The views of a scene show one set of named points, each view turned or mirrored, and shifted as a whole, with a little noise and some points left out.
In the rows, 128 means zero.

Scene 1
View 1
toket: [131 111  86 159 190 121 148 151 190 140 152 126  98 107 134  99 162  88
 121  86 224 120  72 143 109 179 100 121 198 143 103]
kofof: [113  87  82 152 164 140 120 140 117 154 103 103 120 130 121  86 145 115
 141 125 171 139  73 142  52 174 100 145 153  93 121]
Nar: [119  75  61 151 153 155 130 146  91 160  82  97 107 135 122  88 142 125
 142 146 165 150  85 129  23 163 101 151 136  70 131]
zupug: [116 123 111 166 180 120 110 140 150 151 125 119 131 131 128  96 146  95
 147 100 198 120  77 156  91 171  96 128 169 130 110]
kav: [123 140 123 179 179 114 112 146 163 151 131 124 130 133 138 102 150  76
 144  96 219 109  89 162 109 166  98 116 169 143 105]
nuka: [107 109 110 165 160 136  95 136 102 159  96 104 141 146 122  87 138 107
 158 128 170 135  84 154  53 166  99 140 135  95 118]
Sel: [130 127 105 175 169 128 123 152 150 151 125 120 112 128 136 102 151  88
 140 111 214 118  94 153  86 158  98 118 164 128 111]
Mena: [109 143 140 191 154 126  78 137 108 161  96 111 160 161 130  99 134  90
 171 121 190 117  98 170  74 154  98 121 130 117 111]
Dede: [118 111 100 160 188 121 129 142 165 149 136 115 118 120 131  92 152  95
 134  93 206 124  67 147  99 183  97 130 181 134 105]
ped: [128 124 100 183 141 147 111 152 100 158  83 113 122 146 134 107 137  94
 155 143 192 122 114 154  43 139  99 123 118  94 130]
des: [149 172 130 221 118 150  97 163  99 160  78 122 129 164 151 132 135  63
 165 153 224  96 161 172  57 105  97  88  98 113 131]
dat: [122 136 119 185 162 126 104 146 135 154 112 119 132 143 136 103 142  84
 153 117 207 112 100 162  83 156  95 117 146 127 115]
Bara: [123 145 127 204 122 146  78 149  61 168  58 108 152 174 135 111 125  92
 179 161 178 121 133 169  30 127  98 116  86  83 137]
gikud: [125 145 123 198 129 142  87 152  85 165  76 113 142 164 137 112 133  86
 167 147 194 117 128 168  47 130 102 114 104  99 126]
View 2
nuka: [109 129 100 159 154 144  62 154 157 113 132 142 144 155 134 161 104 126
 134 131 108 164  99  92 132 129 111 107 105 131 101]
kofof: [117 130 114 142 166 169  63 166 159 106 130 124 151 145 123 161  73 124
 144 143 112 176 109 101 132 148 100  99 114 152  99]
gikud: [114  96  85 185 159 115 113 163 155  85 115 146 111 135 179 155 128 132
  77 130  77 129  92  67 111 107 151 118 100 114 114]
ped: [120 107  91 165 163 145  94 170 160  87 117 132 126 137 149 157  95 128
 102 139  89 150 104  79 115 128 133 107 107 141 110]
kav: [126  76 157 155 151 154 112 169 130 136 110 130 159 144 191 124  90  82
 134 150 118 134 105 121 134 124  86 130 105 120  90]
toket: [138  79 178 128 158 191 110 189 134 134 106  98 173 136 174 123  48  74
 149 165 127 149 119 142 138 148  66 115 122 149  86]
Sel: [127  85 143 148 158 161 108 175 140 117 111 117 153 136 174 131  77  96
 127 152 110 143 108 115 127 137  96 117 109 133  98]
des: [126  76  88 183 162 123 131 173 154  78 103 132 105 125 189 149 117 127
  66 139  69 119  98  66 104 111 157 119  99 122 120]
zupug: [123  96 146 150 150 159  88 166 137 134 116 131 163 147 164 137  89  92
 143 147 120 148 104 119 133 132  85 118 109 130  92]
Nar: [121 141  85 142 174 172  57 175 176  78 131 117 136 141  97 175  66 145
 129 139  96 183 114  86 119 156 118  86 117 168 108]
dat: [118  91 138 162 150 142  98 162 137 127 117 137 154 148 180 136 102  96
 131 142 113 138 100 112 133 119  94 127 104 120  92]
Dede: [127  92 162 139 155 175  92 173 136 138 114 120 168 145 164 132  69  81
 156 157 126 154 112 130 137 140  74 119 112 138  88]
Mena: [108 107 110 172 147 124  85 150 144 119 124 156 138 154 169 150 128 115
 122 128 105 141  91  90 132 112 114 124  97 111 101]
View 3
des: [108  76 129 101 150 107 161 150 112 182 130 116  99 144 133 110 108 160
  40 117 112 128 141 140 148 157 125 135 115 143  42]
dat: [105 114 110 126 156 108 135 113 136 182 136 111  94 173 112 114 122 140
  90 112  88 153 152 128  84 147 121 104 125 119  85]
kofof: [128 129  81 134 156  90 104 108 140 153 168  97 120 162 108 118  96 142
 155 102 107 134 124 115  71 158 143 102  99 139 100]
Dede: [105 127  92 140 166  98 113  78 141 197 149 119  88 201 104 111 124 131
 132 106  78 162 141 115  31 153 105  88 120 112 112]
toket: [103 111  90 140 172  92 108  63 129 217 156 134  76 217 114 100 128 128
 129 107  76 161 132 110  11 164  84  89 113 105 117]
Bara: [122 109 120 108 139 112 153 166 134 138 131  87 128 117 118 126  98 159
  67 110 116 125 145 142 169 142 166 131 115 154  46]
gikud: [112 105 121 111 143 113 151 147 131 153 132  96 116 133 120 123 107 152
  70 113 108 130 149 137 144 147 149 124 116 143  53]
nuka: [118 139  98 133 151 106 122 123 149 145 149  88 123 148 105 125 104 143
 132 105  99 141 141 126  96 145 153 106 115 134  87]
Sel: [106 110 105 128 161 104 126  97 128 196 145 121  89 189 117 109 120 141
 104 108  88 150 137 121  63 158 107 102 116 121  92]
Nar: [139 117  77 126 155  81  99 127 135 140 178  99 130 143 118 116  72 155
 161  99 125 110 106 110  95 171 152 110  81 160  87]
kav: [ 96 121 110 130 157 109 135  87 136 201 134 117  81 196 109 109 136 130
  93 111  75 167 160 124  53 148 103  95 132 106  99]
Mena: [105 135 116 126 147 117 143 124 149 157 127  90 112 150 105 128 123 139
  86 110  91 157 165 136 110 135 147 110 135 122  78]
View 4
Bara: [178 151 207 130  91 109 139 123 123 147 130 121 145 165 188 232  83  92
 144 117 137 118 211 203 164 162 114 124 146 129  70]
gikud: [164 157 195 130 113 115 152 127 122 145 126 123 142 159 185 220  95  89
 139 121 125 113 188 182 156 148 115 136 135 126  80]
Nar: [200 127 150 109 117  72 162  99 106 170 155 144 135 158 134 180 105  56
 141 174 111  92 151 215 166 146 101 197 189 121  87]
kav: [125 164 129 127 164 138 178 131 124 139 146 143 119 144 169 178 137  89
 118 135  73 105 135 107 138 103 118 164 112 128 116]
kofof: [173 133 128 119 129  91 165 105 109 159 164 157 121 159 138 174 118  64
 127 168  97 100 146 177 161 131 106 195 167 129 102]
des: [157 176 219 118 129 121 164 141 129 139  99 104 148 143 199 223 103  97
 154 110 126  99 173 172 139 136 119 124 124 108  75]
toket: [133 158 108 108 186 121 198 126 118 150 149 146 114 130 146 150 154  70
 122 160  58  88  87 108 131  86 114 199 133 116 120]
zupug: [140 151 124 129 149 124 171 119 118 144 159 154 117 151 156 173 131  80
 114 146  80 106 136 128 149 113 118 176 133 132 117]
Dede: [138 151 109 121 166 121 182 118 114 148 157 155 114 142 150 160 138  74
 115 156  66 100 118 119 144 100 115 194 133 128 121]
Sel: [143 161 143 119 158 118 180 125 120 146 138 138 123 143 162 174 130  81
 125 145  81  97 130 131 137 108 111 174 132 119 106]
ped: [172 149 176 116 123 102 158 120 117 153 132 129 138 153 168 202 107  80
 140 140 114 101 165 185 153 138 110 157 152 120  84]
nuka: [165 137 143 133 111 107 153 110 111 152 164 153 123 168 151 193 105  76
 120 151 102 116 177 173 167 140 113 170 155 139 102]
View 5
Mena: [155 186 105 122 155 152  62 124 146 130  92 121 159 135 123 117 152 167
 130 128 122 116 155 108  95 115 134 121 144 138 175]
toket: [229 209 117 164 223 107 103 123 111 155 108 158 139 123 103 167  84 148
 103 193  81 120 185 113 117 171 102 119  66 119 171]
Sel: [190 193 120 136 194 133  87 131 137 149 109 149 148 120 110 152 115 151
 105 161  96 128 162 112 114 142 124 122 112 116 171]
nuka: [166 185 123 119 140 128  71 128 110 135 110 134 140 150 121 131 125 171
 141 129 128 103 176 121  94 137 120 124 144 165 175]
des: [136 159 142  82 153 174  54 145 182 150 120 147 153 119 110 149 153 153
 102 114 106 140 123 116 129 104 159 135 187 104 164]
Nar: [172 171 161 103 125 114  74 135  89 151 147 169 112 159 114 170  88 168
 135 121 124  97 188 142 111 158 117 131 161 172 172]
Bara: [117 155 132  76 117 175  42 143 167 133 113 133 150 137 122 125 166 166
 127  88 136 121 132 119 107  96 155 131 209 138 168]
Dede: [206 203 108 155 202 119  94 125 115 143 103 144 147 127 106 148 102 155
 113 177  91 121 180 110 106 156 111 116  86 128 174]
kav: [191 203 100 149 203 138  85 128 149 141  91 133 162 116 110 140 129 152
 106 170  92 127 158  98 109 136 123 117  98 109 169]
dat: [176 188 111 129 178 144  73 129 144 143 101 139 155 125 111 137 133 155
 113 147 104 122 153 107 108 129 131 120 126 121 172]
gikud: [136 165 131  91 134 164  52 137 160 142 116 137 148 133 121 134 153 161
 123 108 124 123 138 119 110 108 146 128 181 135 172]
zupug: [193 200 108 145 188 127  86 126 125 141  97 136 152 129 113 138 117 158
 120 159 105 118 172 110 101 146 117 119  99 134 174]
ped: [157 170 139  98 143 142  65 138 136 149 127 151 136 139 119 152 123 161
 120 118 117 117 155 125 115 128 138 129 165 138 169]
View 6
dat: [122 142 175 112  82 141 113 121 175 140 131 124 155 107 161 129 145 147
 144 129 157 155 143 107 130 138 115  98 161 126 127]
nuka: [156 138 133 127 109 131  86 104 181 130 127 152 135 110 153 146 148 152
 121 142 152 138 174 107 150 145 133  91 173 140 130]
Mena: [132 138 158 106  88 137  97 108 173 152 129 119 172 109 152 138 137 151
 130 137 147 134 169 101 140 134 150  84 166 125 144]
kav: [ 96 142 192 114  70 151 117 136 171 143 129 117 162 104 167 122 138 144
 147 116 165 162 126 101 116 143 101  95 161 107 124]
Nar: [196 133 110 140 125 112  96  91 184 101 137 180  94 109 158 157 177 152
 134 153 156 161 165 132 165 154 117 114 159 166 109]
ped: [166 132 144 101  99 114 114  93 173 132 136 133 146 105 155 144 168 149
 160 147 144 151 156 122 151 132 131 111 143 150 126]
Sel: [120 140 177 121  82 142 113 128 175 125 131 138 135 106 165 130 150 146
 151 125 166 171 127 110 125 148  90 109 159 124 110]
kofof: [162 138 132 142 113 131  91 112 180 110 129 172 105 109 160 146 158 150
 124 139 164 159 156 118 149 155 110 103 171 144 110]
des: [155 127 171  71  77 106 134  85 167 156 144  87 187 102 153 139 179 148
 192 144 132 148 145 126 144 108 144 119 119 149 136]
Dede: [ 95 151 182 145  79 163  99 152 180 121 124 149 126 108 166 124 127 147
 123 110 182 171 125  96 112 164  78  90 188 106 108]
Bara: [184 125 134  79 100 104 109  69 168 155 137 105 183 107 145 151 171 154
 157 163 123 121 187 122 160 112 181  98 137 156 154]
zupug: [113 146 172 133  86 151 103 135 175 123 127 147 135 105 163 128 135 146
 130 123 170 162 140 100 122 155 100  95 180 118 119]

In a view up to two points have been moved. Name them for each view, in the order of its rows, or write -.
view 1 | des
view 2 | gikud, dat
view 3 | -
view 4 | -
view 5 | toket, Bara
view 6 | kav, Dede
